A landscape with many valleys, sampled at points; each row gives a point and its height.
A ball rolls from a point to whichever of its 2 nearest points has the largest drop for the distance, and stops where none of them is lower. Distance is the straight distance between rows; heights are no part of it.
(2161) height 287: [148 120 145 110 106 189 154 169 166 123  92  99 106 148  95  68 127 120
 146 150 102]
(768) height 172: [147  90 111 136 115 111 142 106 148 136 172 162 102  94  77 162 128 116
 110  93  90]
(559) height 360: [ 79 124 145 157 204  67 100  69 164  75  85 141 146 129 153 161 108 119
 163 140 137]
(90) height 605: [147  95 143  85  86 150 143 157 114  96 138 131 153 111  84  90 133 127
 104 108 114]
(439) height 230: [147 132  98 102  66 174 139 162 149 124  67 130 108 122 117  78 153 174
 110 158 130]
(1871) height 380: [150  70 129 144 146 114 152 145  91 157 124 129  86 184 145 193 124 107
 123 154 145]
(1820) height 227: [157 136  85  55  79 144 122 146 107 133  91 145  80 108 142 119 150 147
 128 120 133]
(885) height 184: [ 87  93 149 121 129 102 104 190  76  91 124 118 195 128  98 119  83 158
  61  92 145]
(1941) height 515: [115 140 123 207 146 113 137  92 133 166 134 123 111 134 156 156 122 121
 141 149 138]
(1192) height 269: [135 146 103 105 105 117 108 161 132 149  82  99  84 117 133 168  81 112
 177  99 137]
(1780) height 305: [137 142 167  83 149 127  68 181 131  70 120  84 138 144 126 135  95 103
 175 126 155]
(1262) height 243: [136 130 139  95 114 135  94 161 129  92 105 117 125  99 133 138  92 123
 147  96 151]
(1758) height 314: [113 150 109 178 158  39 101  76 132 128 115 119 121 106 163 183 103 118
 176 117 145]
(2004) height 372: [ 99 115 175  99 190 126  89 166 105  76 127 105 176 189 145 156 105 127
 131 157 167]
(2576) height 425: [ 97 124 166 142 160 130 116 163 100 115 116 103 180 159 152 116 106 147
 112 134 180]
(1643) height 549: [111 162 108  76 130  89 121  80 118 102 139 131 146 101 152 140 120  67
 202  93 148]
(1075) height 423: [129 142 104 140 124  76 144  89  97 138 177 120 151 108 163 157 139  73
 163 123 161]
(1072) height 94: [140 106 160 118 164 117 120 144 120 146 148 127  80 163 127 134 165 125
 128 146 127]
(2496) height 138: [129  94 166  88 159 130 129 154  87 135 134 128 118 175 142 125 166 144
  93 149 146]
(834) height 201: [142 130 106 173 173  63 130 115 130 116  98  89 145 163 142 162  93  83
 207 157 139]
(1741) height 185: [174 148  94 105  76 140 107 161 129 146 131 120 100 121 135  94 196 168
 116 156 117]
(1466) height 253: [146 126 109  97 110 113 137 139 106 131 127 106 111 120 141 158 120  82
 158 112 146]
(1070) height 415: [132  75 138 177 171  91 137 123 103 129 105 131 108 187 139 208  93 119
 131 140 150]
(64) height 623: [148  97 135 242 179  62 131  91 105 125 159 146 177 163 109 143 110 139
 143 149 129]
(2028) height 530: [148 128 145 112 155  87 128 124 139  90 134 107 129 151  98 128 116  65
 198 121 121]
(1447) height 204: [127 174 107 105 127 166 164 104 176 185 130 115  74 151 136  73 142 116
 166 151  73]
(1817) height 147: [111 104 155 132 119 138 121 190  98  88 123  96 195 134 105 116  87 130
 107 107 157]
(1013) height 654: [140 129  93 189  83 154 146 119  92 178 139 138 136 125 177 159 170 162
  52 162 127]
(1198) height 572: [126 103 135 245 162  86 136 101 135 120  96 119 152 162 132 166  58 146
 150 140 145]
(815) height 468: [105 149 151 196 168 118 138 111 117 136 178 117 183 148 139  95 140 119
 137 158 162]
(1929) height 620: [134 110 147  67 157 117  75 165 133  88  96 124  83 148 118 198  97 123
 142 108 138]
(14) height 350: [147 111 110 144 126 102 129 151 103 169 114 112  71 145 143 203 116 114
 144 124 138]
(1765) height 214: [120 113 134  92 179  87 118 123 107 129 107 114 101 182 165 209 122  85
 159 150 156]
(2036) height 559: [130 137  88  91 124  87 143  73 130 139 145 148  95 101  96 154 111  94
 180  75  95]
(923) height 158: [ 94 127 153  37 147 146 109 105 131  92 112 174 122 111 140 133 125 128
 110 106 138]
(2455) height 271: [128 105 130 117 113 135 144 122 129 135 129 137 111 118 119 146 126  99
 126 112 135]
(678) height 555: [123 162  94  83 110  96 128  78 122 132 152 148 125  79 136 140 118  93
 175  75 126]
(1892) height 291: [107 175 103 121 154  57  91 101 123 141 116 104 110 110 166 177 107 106
 206 105 143]
(1814) height 457: [ 94 136 185 131 176 150 119 148 142 119 117 119 146 157 120  88 126 134
 120 146 141]
(554) height 148: [145 116 122 135 102 125 114 128 134 119 172 159 138  77  89 125 131 142
  98  84 108]
(508) height 538: [136 134 131 125 174  40 115  98 133  86 131 111 143 131 125 143 130  75
 210 125 128]
(246) height 569: [137 120  93  75  93 152 179  93 143 118 125 155  98 103 100 129  98  95
 142  87  91]
(1555) height 117: [ 59  98 158  90 194 130 118 107 134  79 114 130 173 185 160 184 109 118
 118 176 160]
(1458) height 451: [ 91 143 154 180 158 120 135 133  86 131 159 117 201 145 154 101 120 142
 100 139 169]
(1181) height 621: [ 82  97 162 161 194 109 152  92 154  73 104 129 191 166 115 124 115  96
 150 154 139]
(203) height 328: [142 146 166 181 169 100  79 172 101 134 161 104 138 149 124 111 125 173
 125 129 147]
(325) height 460: [ 71 132 155 155 143 137 114 158 114 129 114 136 175 119 125  79 121 177
  68 127 151]
(1245) height 664: [193 144  75 103  68 142 136 126 138 150 195 122 143 106 107 126 161  93
 121 117  68]
(2065) height 178: [135 120 118  62 125 107 141 113  90 167 153 141  73 139 161 145 193 105
 125 131 133]
(963) height 300: [159 122  68 138  72 152 143 123 147 176 128 138  86 103 146 164 158 141
  80 140  84]
(1961) height 207: [ 89 121 151 164 177 103 133  75 152 137 127 162 107 128 131 148 135 123
 133 135 126]
(1770) height 209: [144  86 121 135 107 132 148 122 137 141 203 150 161 105  90 127 165 140
  53 115  85]
(2020) height 590: [164 128 135 164 118 135 110 171 145 131 187 116 169 119  75  87 159 151
  95 129  97]
(919) height 403: [103 129 105 149 120 106 153  65 162 104 112 135 144  83 130 150  85  84
 166 101 143]
(1445) height 556: [116 149 114 129  72 169 126 164 119 106  90 117 188  84 127  67 128 159
 103 123 153]
(2423) height 514: [135 121 122 125 121  87 130 117 156  56 105  99 167 116 118 150  67  66
 200 104 136]
(974) height 488: [132 164 118 227 151 129 138 103 135 165 174 112 165 144 153 118 140 104
 152 171 142]
(880) height 602: [175 154 124 171 120 139  96 178 128 148 186 100 168 129 120  87 176 162
  95 157 112]
(39) height 257: [144  73 155 133 145  88 126 144  89 114 168 145 125 128 110 166 135 134
  94 107 135]
(602) height 429: [108 136 135 132 151 135 145  76 143 184 165 159  82 131 159 117 182 130
 110 150 103]
(2088) height 487: [ 64 123 146 112 114 169 140 160 126  96  93 131 195 117 103  71 108 141
  82 111 145]
(1503) height 529: [125 190 120 101 128 120 103 111 129 166 153 132  99 102 145 103 158 125
 159 118 123]
(1728) height 274: [136 155 139  91 143 120  67 174 140  93  93  92 104 126 131 158  78 122
 178 104 155]
(843) height 352: [158 106  88 165  83 158 157 124 153 160 170 132 158 119 138 144 162 119
  58 148  91]
(1268) height 319: [148 124  84 127  79 173 139 111 172 166 110 165  69 106 126 130 153 183
  77 143  62]
(51) height 175: [117 124 171 117 154 145  89 156 152 134  79 144  66 127 103 110 138 181
 103 125 113]
(53) height 154: [ 80  84 163  92 173 161 122 151 136  80  87 115 156 186 142 187  87 116
 108 168 151]
(866) height 329: [114 123 127 150 144  45 107  74 116  92 159 144 146  79 142 165 112 116
 140  84 152]
(1280) height 182: [121 156 127  21 125 166 133 107 128 128  89 150  85 141 169  73 166 141
 136 150 127]
(24) height 405: [109 126 187 129 210 116  88 143 111 109 125 114 140 202 144 136 123 136
 136 159 164]
(1487) height 211: [ 96 159 169 119 165 134  63 135 147 128  86 145  73 113 138 130 116 169
 136 114 131]
(1576) height 385: [148 120 131 223 120 129 130 141 132 141 149 115 151 122 118 149 100 132
 114 136 134]
(851) height 680: [158 106 141 181 143 109  98 169  71 155 151 127 106 168 127 161 123 168
 103 136 137]
(317) height 580: [154 158 116  58 122 155 173  94 154 131 129 150  76 143  96  74 122 113
 165 117  63]
(881) height 221: [153 138 121 100  98 136  84 155 126 107  98 139  98  72 110 125 104 159
 136  87 131]
(1440) height 489: [142 103 133 156 156  82 111 131 125  87 107  99 144 139 131 175  75 110
 157 110 154]
(925) height 441: [128 142 105 157 133 130 144  74 166 190 176 155 103 121 139 146 175 116
  95 142  75]
(2083) height 565: [103 148  90  62 140  83 130  76 128 147  98 143  91 109 119 183  98 101
 185  76 118]
(1578) height 475: [ 64 138 162 146 134 132 121 143 119  98 126 121 206 113 120  91  91 140
  96 101 158]
(1644) height 540: [140 135 119 245 166  87 121  98 116 152 122 120 122 159 147 163  94 137
 167 155 139]
(2466) height 657: [142  89 175 163 170 103  88 168  84 130 122 129 108 179 129 178  96 173
 108 128 152]
(3) height 183: [130  84 154 160 123 125 152 164 121  88 135 101 179 140  93 144  82 106
 124 105 149]
(2360) height 170: [157 167 101 100 129 103 127 136 143 181 160  91  92 137  94 112 145  97
 198 116  80]
(756) height 435: [ 69 132 200 119 213 122  86 140 127 111 123 138 152 179 124 107 133 156
 100 146 151]
(948) height 396: [ 75  99 165 102 185 130 115 156  88 101 118 127 182 195 144 154 113 141
  87 150 162]
(370) height 366: [ 88 121 140 117 114 175 172  98 152 120 121 167 158 102 106  74 128 132
  87 117 115]
(1157) height 229: [146 121 127 170 120 146 152 144 162 133 143 105 132 123  99 124 111  97
 150 129 126]
(2375) height 247: [137 110 121 168 128 127 157 138 149 133 109  99 114 143 122 163  92  95
 155 140 139]
(531) height 615: [167 169 123 161 126 133 111 165 109 165 182  98 134 137 149  92 178 136
 131 166 133]
(836) height 523: [160 124 120 133 113 100 133 139 135  94 141  85 147 127  95 137  93  55
 199 110 138]
(2537) height 228: [136  71 140 140 122 119 140 147 113 126 166 151 137 112  83 140 152 151
  60 108 113]
(1513) height 536: [121 150 138 141 127 127 115 132 131  96 142 107 168  97 131 107 108 103
 155 106 162]
(680) height 73: [117 144 177  95 157 133 103 141 147  85 118 133 133 126  91  92 115 128
 148 107 131]
(221) height 417: [135 136 111 130 111 136 118 126 152 183 111 140  40 121 132 147 152 165
 108 143  83]
(1709) height 562: [116 132 141  96  85 158 108 159 122  86  87 139 169  85 106  88 104 160
 106  95 148]
(1557) height 306: [114 116 176 156 169 107 109 157 107 124 157 123 150 151 102 110 132 158
 102 122 143]
(1403) height 452: [131 150  94 132 109 156 131  78 162 172 166 173 106  95 146 132 177 156
  74 135  70]
(1361) height 145: [135 146 136 144 133 144 123 147 129 164 121 100  94 144 148 114 148 120
 140 154 141]
(808) height 546: [120 155 128 154  98 164 126 149 128 124 125 111 171  94 142  99 114 140
 121 128 160]
(571) height 322: [172 116 101 161  93 130 128 178 114 157 128 101  96 116 133 167 115 117
 133 127 139]
(875) height 455: [111 105 132 163 109 153 163 130 108 146 125 129 161 130 153 136 125 121
  89 140 157]
(358) height 192: [154 176 102  94 102 131 132 145 134 156 126  87 102 119 102 111 110  92
 212 100 105]
(91) height 340: [197 129 114  61  74 153 144 146 130 104 145 136 102 135  80  70 144 136
 142 120  61]
(1726) height 268: [135 140 123 108 170  38  79 119 118 108 119 102 105 135 140 195 107 104
 191 114 145]
(272) height 431: [141 110 112 148  87 161 149 169 133 152 126 116 144 127 115  96 170 169
  73 172 110]
(1426) height 262: [106 108 157 180 169  77 107 149  71 123 179 141 188 158 103 113 110 175
  85 108 142]
(413) height 290: [146 130 112 149 111 112 104 132 111 157 153 139  95  93 136 165 138 140
 108 114 127]
(2335) height 186: [110 125 156 107 189 112 108 128 128 135 106 124  85 175 156 165 142 104
 155 161 147]
(979) height 659: [195 157  80 115  68 151 120 148 153 133 158 122 138  95 102  87 155 137
 117 123  82]
(2243) height 339: [112 140 166  76 191 127  76 152 139  75 131  97 149 171 146 150 119 106
 169 156 160]
(1978) height 208: [149 134 114 101  87 146 109 164 115 131  89 128 101 109 145 108 163 158
 114 146 148]
(1362) height 179: [109 140 116  47 138 129 143  95 114 176 111 142  66 142 170 127 162 105
 149 133 124]
(300) height 564: [129 108 109  93 122 115 154  84 150 117 110 153  84 110  95 166  98  99
 152  87 106]
(1833) height 634: [124  99 168 112 177 114  80 164 110  94 108 121 109 169 134 191  96 142
 122 126 151]
(2332) height 647: [141 151  85 148  80 146 119 123 104 168 131 140 122 108 182 132 196 169
  75 165 131]
(2103) height 418: [135 106 120 140  93 167 174 157 115 158 144 108 162 152 142  94 174 133
  81 172 135]
(1500) height 241: [116 113 122 120  82 143 131 166  77 108 115 127 182 102 145 119 134 141
  90 118 177]
(227) height 246: [141 163  97  66 104 136 111 156 116 147  82 118  88 113 142 136 121 121
 162 107 136]
(1684) height 114: [125 100 141 161 113  97  99 140 120 107 154 148 135  74  94 156 107 168
  89  71 129]
(265) height 413: [116 134 104 167 137  77 150  63 128 108 141 126 162  99 152 160 117  81
 174 108 145]
(1812) height 265: [100 149 102 124  69 195 167 130 135 133  95 133 162  98 154  68 155 152
  98 166 146]
(831) height 677: [ 92 119 115 130 118 143 160  79 115 167  97 157  86 123 186 180 141 108
 110 134 141]
(1202) height 149: [111 170 122  48 142 151 144 104 149 173  91 146  49 151 158  91 156 140
 148 149 103]
(1723) height 270: [123 151 118  81 147 103  86 151 128 120  83  91  93 140 157 192  86  98
 185 118 148]
(2290) height 444: [ 71 132 133 121 105 141 108 182 110 118  79 136 169 112 118  74 144 193
  63 128 155]
(1435) height 416: [ 50  89 157 119 158 141 143 158  93 112  95 136 186 170 133 117 119 143
  56 140 146]
(2309) height 443: [133 104 116 145  98 136 156 134  89 134 165 135 158 104 139 149 146 116
  93 123 147]
(2060) height 579: [135 127 133 158  90 137 119 174 129 114 166 120 188  88  74  91 124 152
  93 103 112]
(1940) height 307: [143  97 171  76 117 167 154 174 143 107 106 111 114 171  97  74 142 120
 123 150 113]
(1811) height 286: [138 116 102 135  91 161 150 120 141 154 124 137 115  96 127 137 141 134
  94 129 111]
(1357) height 119: [121 139 138 125 149 110 142  93 144 126 151 131 122 126 124 108 142  82
 172 130 124]
(346) height 438: [126 130 147 194 121 119  91 182  93 124 105  95 157 120 131 129  79 178
 102 115 174]
(389) height 599: [151 115 136 110 108 146 159 116 165  88 131 122 132 120  65 100  92  78
 173 102  94]
(2323) height 341: [139 100 103 134  93 141 158 109 113 165 170 157 139 113 147 145 187 136
  57 150 108]
(709) height 135: [111 101 146  61 118 158 139 116 125 118 109 169 102 112 125 123 147 141
  89 118 129]
(1098) height 259: [159 148 107  85  87 196 154 146 169 128  78 116  84 153 117  55 131 147
 155 157  82]
(2279) height 338: [154 113  88  96  82 169 152 109 166 125 131 173 104 105 107  94 155 173
  75 128  65]
(2502) height 544: [118 157 118  81 151  55 106  85 133  68 126 109 159 119 127 147 105  65
 225 112 120]
(1673) height 463: [102 133 117 127 108 164 137  89 153 150 154 188 138  86 117 104 163 171
  55 123  89]
(1356) height 383: [163  97  96 180  79 164 165 168 122 159 131 104 136 135 136 159 132 125
  86 162 129]
(1742) height 190: [135  89 129 119 116 135 163  92 142 121 189 167 144 103  76 120 142 111
  92 110  88]
(566) height 156: [ 98  95 139  84 135 134 147  71 135 127 131 179  97 115 132 146 146 119
 104 110 118]
(20) height 466: [129 111 155 179 137 112 108 161 124 108 110  95 139 134 126 154  71 139
 140 114 161]
(475) height 330: [143 160  93 167  82 182 145 141 157 166 125 102 149 133 158  80 185 149
  96 192 108]
(41) height 474: [112 144 176 109 144 165 121 162 137 117 120 113 146 140 107  37 159 146
 121 151 129]
(1634) height 181: [107 144 153  21 154 163 113 104 133  98  99 176 101 130 143  83 150 141
 121 119 121]
(1180) height 522: [107 104 166 164 184 102 100 105  73 129 125 136 159 204 170 171  95 151
 118 148 174]
(210) height 598: [166 118 120  94  81 148 132 146 121  99 148 132 144  89  92 113 105  99
 145  84 119]
(1835) height 346: [138 121 125 143 126  80 116 112 116  96 178 136 138  81 103 162 117 114
 137  81 141]
(2135) height 450: [ 83 135 162 124 154 142 101 136 137  93  94 116 165 129 152 143  87 136
 124 130 176]
(1531) height 574: [131 131 113  49 131 150 167  81 149 117 111 153  88 140 105 112 108  91
 167 100  92]
(115) height 370: [158 184  66 112  87 159 140 107 159 162 134 140 106  94 130  91 129 142
 140 113  73]
(2098) height 392: [ 90 113 135 157 137 130 150  83 173 109 108 159 128  98 109 137  95 112
 132 106 131]
(2474) height 107: [140 116 173 113 126 147 113 178 127  90 127 106 155 126  90 105 110 124
 139 107 140]
(2051) height 152: [158 122 121  84 109 126 129 153 106 164 142 128  76 137 149 114 193 142
 114 147 122]
(1946) height 111: [106 104 156  61 129 166 132 134 138 105  83 163 101 131 104  81 152 178
  84 128 115]
(1631) height 99: [123 142 151  91 142 139 126 100 141 103 148 147 123 117 109  93 133 109
 150 107 117]
(2520) height 363: [133 152 103 221 102 162 129 127 148 162 141 113 160 104 142 131 125 140
  93 138 117]
(1076) height 603: [125 122 126 129 121 147 181  82 162  94 139 139 158 118  93 101 111  64
 164 115 112]
(524) height 469: [ 97 120 146 137 128 149 125 130 116 123 102 137 138 117 155 144 116 146
  96 124 162]
(1605) height 399: [149 153  87 106 103 148 126 121 175 181 111 139  47 114 111 122 135 162
 130 120  58]
(455) height 393: [ 89 161 156  89 158 172 129  94 154 134 115 153 113 130 143  61 156 135
 131 139 130]
(162) height 578: [150 164  97  35 123 107 130 114 108 167 126 134  58 125 105 130 134 123
 181  92  86]
(904) height 412: [ 89 146 150 101 143 161 143  84 147 166 127 162  82 139 164  84 186 147
 112 158 113]
(2147) height 355: [193 136  88  73  82 144 149 138 142 146 145 123  84 122  73 111 123 118
 155  96  53]
(2053) height 519: [129 190 124  99 136 145 103 124 145 175 129 132  65 120 158  82 176 156
 144 138 110]
(2061) height 284: [ 99 158 124 140 103 173 136 129 136 154  78 142 135 114 160  81 172 172
  85 167 153]
(1510) height 640: [144  99 129 228 150  86 148 114 123 107 172 116 196 145 102 134 101 123
 146 144 139]
(1948) height 324: [163 126 145  50  93 169 149 149 130  98 121 128 105 151  97  48 148 121
 145 136  94]
(2435) height 699: [170 109 145 159 123 110  93 192  71 138 149 116 135 147 122 130 154 186
  81 140 150]
(1622) height 430: [ 57 112 141 104 121 142 125 169  80 121  76 142 183 133 150 111 140 166
  43 138 158]
(1294) height 295: [179 121  95 167  68 138 118 193  93 134 128 109 134 109 130 148 131 151
 102 133 144]
(793) height 524: [129 140 137 147 127  96 105 121 157  72 120  89 172 103 123 126  71 102
 192  95 165]
(1289) height 168: [117  92 155  66 140 146 154 127 106 116 139 128 123 160 143 141 156  96
 114 138 152]
(592) height 327: [144 114  94  97  78 139 141 113 121 139 153 171 125  98 134 126 187 159
  69 125 104]
(1653) height 490: [124 145 152 136 132 154 131 160 134 149 148 116 139 141 132  52 183 164
  97 171 124]
(893) height 244: [ 98 163 151 153 149 126  84 103 162 127 120 148 107  92 129 111 108 154
 138 106 131]
(825) height 146: [132 150 109 132 150  89 138 123 140 159 136 103  99 138 117 139 130  84
 196 129 114]
(1335) height 505: [118 126 114 121 140 102 125 122 143  90 101 101 143 127 148 169  89  79
 190 119 159]
(152) height 144: [116 106 162  97 132 148 104 179 135 118  80 137  91 137 100  85 156 204
  83 145 113]
(725) height 337: [ 91 143 140 170 165  71 107  69 154  99 110 131 137 100 149 158  93 118
 162 114 149]
(228) height 232: [154 176  84  69  98 178 174 123 162 163 111 109  75 151 121  57 123 135
 176 144  65]
(9) height 189: [ 98  81 143 140 153 149 152 141 139 101  72 119 139 171 145 187  82 106
 115 145 165]
(1751) height 347: [143 178  92 172  89 173 129 131 159 160 149 119 163  94 145  93 152 135
  98 149 113]
(1699) height 537: [108 192  96  82 138 113 130  60 128 166 160 167  92  96 139 116 151 116
 163 100 103]
(763) height 661: [126 146  98 186  82 141 120 120  78 168 126 128 122 106 192 175 143 153
  85 137 151]
(2407) height 220: [112 109 129 119 142 140 142 130 137 129  78 118  94 150 145 178  98 101
 138 130 149]
(876) height 267: [152 110 116 156  88 127 130 181  70 122 133 107 167 114 153 142 114 138
 108 124 182]
(375) height 612: [ 95 122 145 142 176  92 146  68 163  77 107 133 171 132 129 119 122  71
 177 142 138]
(929) height 622: [168  98 132 122  83 165 132 197 142 116  95 109 108 129  80  95 145 168
 105 141 104]
(2461) height 196: [ 85 115 191 158 200 125 129 100 126 149 124 147 113 184 152 123 153 141
 108 168 139]
(2062) height 589: [126 101 157 221 185  60 102  96  91 131 153 135 151 175 130 158  93 172
 128 132 145]
(1423) height 648: [195 142 102 155  89 153 104 190 159 143 152  95 134 111 102 107 150 152
 114 139  95]
(1080) height 195: [151 121 129 149 102 130  87 181 123 120  95 123  98  83 112 156  88 161
 117  97 144]
(705) height 571: [122 155  95  43 134  95 107 114 120 164  99 134  59 116 126 169 107 130
 181  79 108]
(216) height 482: [ 82  88 153 180 182  78 105  81  87  97  99 144 195 209 165 180  66 160
 116 153 160]
(2501) height 194: [113  98 152  97 146 121 136 129 104  91 143 122 170 149 140 154 125  93
 128 118 162]
(2015) height 219: [114  94 150 170 132  94 114 164  87 109 164 113 205 131  93 113  92 155
  83  98 143]
(599) height 400: [151 131 103 165  94 162 163 143 134 169 155 104 141 130 151 123 150 112
 111 165 129]
(350) height 630: [117  99 154 185 163  88 141 103 141  86 140 127 183 139 103 117 106 109
 146 131 140]
(2294) height 570: [144 134 129 130  79 167 125 159 143 100 122 137 167  80  79  70 113 162
 111 103 109]
(582) height 250: [146 135  81 104  58 194 170 133 152 136  95 127 137 119 143  76 168 149
 106 166 126]
(155) height 632: [193 104 119 152  94 143 124 215 125 131 128  90 112 134  92 117 144 158
 107 155 110]
(764) height 157: [129  92 144 172 119 117 103 155 107 117 111 140 123  98 117 173  81 171
  83  90 147]
(1828) height 550: [116 139 108 117 130 140 163  62 170 139 140 170 105 109 107 119 124 106
 139 107  96]
(916) height 309: [118 145 116 162  93 188 157 153 123 167  93 108 139 144 169  80 169 161
  93 187 142]
(2171) height 391: [102 122 136 201 198  59 112  73 140 102  69 128 132 151 161 183  98 133
 165 155 136]
(336) height 169: [131 129 109 130 154  67 144 127 125 147 104  92 105 161 133 178 117  73
 208 139 133]
(1363) height 504: [140 164 143 127 136 144 102 143 130 164 149 137 100 121 143  72 196 173
 107 159 112]
(521) height 628: [152 163 129 155 132 125 104 159  73 162 154 106 136 148 182 120 160 136
 136 159 171]
(2176) height 308: [122 110 123 176 135  58 135  78  98 115 180 150 164 107 149 174 129 109
 127 107 158]
(542) height 591: [169 136 104  91  85 113 109 143 110 128 157 130 106  87 110 137 135 112
 146  82 112]
(2503) height 584: [185 164  90  65  95 108 114 146 115 150 150 119  79 107 107 109 148 123
 169  99  96]
(93) height 639: [151 151  99 149  90 132 118 150  80 172 150 115 133 131 185 126 187 146
 105 163 151]
(1492) height 272: [123 156 125 150 123 111  99 108 139 151 151 137  95  77 123 141 119 138
 144 101 122]
(1133) height 669: [118 113 120 154 104 138 143 113  75 172 119 142  98 124 188 182 149 129
  90 142 157]
(814) height 233: [137 141 135  68 131 134 118 145 128 108 116 102 115 144 128 134 108  78
 185 120 142]
(2306) height 378: [ 86 107 150 147 140 159 163  89 170 135 133 158 128 111 104 117 127 131
  91 125 112]
(930) height 414: [133 133 142 214 125 136 118 173 106 139 142  98 170 130 123 107 101 171
 101 130 148]
(341) height 354: [120 116 118  99 101 176 158 100 157 116 131 182 117  97  98  97 120 146
  93 105  94]
(2404) height 607: [107 106 141 145 150 115 182  68 153  72 135 148 197 120 103 115 131  68
 161 132 131]
(222) height 218: [111 115 144  91 104 140 133 141  94  81 141 124 193 111 157 135 122 101
 109 103 178]
(886) height 283: [135  91 140 148 152  78 137 107  89 125 176 142 138 133 130 164 137 108
 126 123 149]
(344) height 610: [136  88 140  79 135 133 118 147 146  93  84 126  83 134  90 174  93 109
 142  95 122]
(72) height 379: [ 77 159 143 106 132 187 149  74 152 125 115 170 142 105 140  67 135 146
 106 124 134]
(663) height 177: [120 156 119 118 122 163 153 118 157 175 101 121  77 133 149 103 144 121
 148 155 117]
(2156) height 206: [138  93 151 158 125 137 162 141 142  97 153 109 163 126  73 118 109  89
 139 120 120]
(2380) height 180: [ 91 120 134 137 148 121 133  73 125 131 139 171 123 100 131 142 141 123
 102 113 145]
(284) height 213: [158 166 130  63 123 126 120 161 126 120 120  82 111 150 103 100 119  70
 219 114 122]
(706) height 153: [ 61 108 144 120 194 103 125  64 122  75 112 145 185 158 184 187 115 106
 119 164 166]
(2042) height 359: [154 180  64 132  76 171 144 114 154 171 145 130 138  88 156 109 150 117
 121 141 101]
(2014) height 245: [ 72 124 159 192 195 105 140  70 137 132 111 146 140 165 153 140 135 129
 128 164 148]
(87) height 238: [154 147 128 175 175  60 104 130 119 122 151  81 138 153 132 133 119  93
 205 139 145]
(2172) height 586: [140 130 111  97 122 158 189  92 180 133 137 131  80 150  77  99 113  95
 171 128  53]
(1982) height 368: [190 171  36  79  76 147 150 132 157 173 140 121  94 126  98 113 127 142
 139 102  34]
(1286) height 310: [154 119  99 106 106 119 128 118 125 158 168 160  78 101 129 150 167 138
 101 117  89]
(666) height 593: [153 127 131 101  99 186 183 121 175 112 131 120 117 136  77  75 109  91
 152 129  74]
(2589) height 365: [148 106  99 193  86 173 163 152 155 159 130 114 156 130 122 130 143 146
  52 158  95]
(2240) height 543: [116 173 102  93 128 152 146  55 149 161 144 169  91  96 132  98 154 135
 133 115  80]
(812) height 242: [135 115 116  82 158  76 101 138 109  99 113  96 112 155 149 214  98  80
 181 124 154]
(285) height 436: [ 92 124 158 208 188  85 103  86 126  99  84 127 167 177 166 170  70 159
 141 151 162]
(787) height 501: [128 163 106 197 127 129 138  91 144 177 176 127 140 122 160 149 152 110
 113 153 129]
(1884) height 432: [140 130  98 133  94 127 163 111 101 143 179 123 159 113 157 135 151  75
 136 132 150]
(1283) height 604: [138  94 145  97 114 142 149 127 150  84 108 126 122 123  79 140  88  85
 142 100 122]
(833) height 280: [166 135 151 184 170  75  83 162 111 112 171 101 139 148 115 127 119 132
 172 123 146]
(2055) height 554: [113 109 154 183 184  84  98  99  83 135 137 146 114 164 155 183 118 151
 113 138 152]
(1220) height 143: [122 132 175 132 194 115 113 128 109 157 139 124  88 188 166 131 162 124
 135 167 148]
(142) height 384: [165 188  57 110  96 169 133 103 186 163 120 155  78 106 114  98 126 179
 121 116  41]
(1794) height 611: [172  88 129 104  65 150 141 182 134 100 138 121 142 121  60  78 158 156
  93 126  94]

Where does a ball stop that starts at each point below?
(1982) | (1072)
(90) | (1751)
(2103) | (1946)
(666) | (1751)
(763) | (1751)
(1070) | (1072)
(808) | (1751)
(1828) | (2004)
(272) | (1946)

Call two points neighbours if one is among the 2 nearest of the other. Go from one point of each pair to the other, from neighbour to neighbour, staying as low as possible. Name the highest point that can't be avoided.
(1946) / (1555) | (559)
(1684) / (2051) | (1728)
(2051) / (2576) | (524)
(1072) / (1202) | (2014)
(1946) / (1202) | (1280)
(680) / (1555) | (2375)
(2051) / (1202) | (1362)
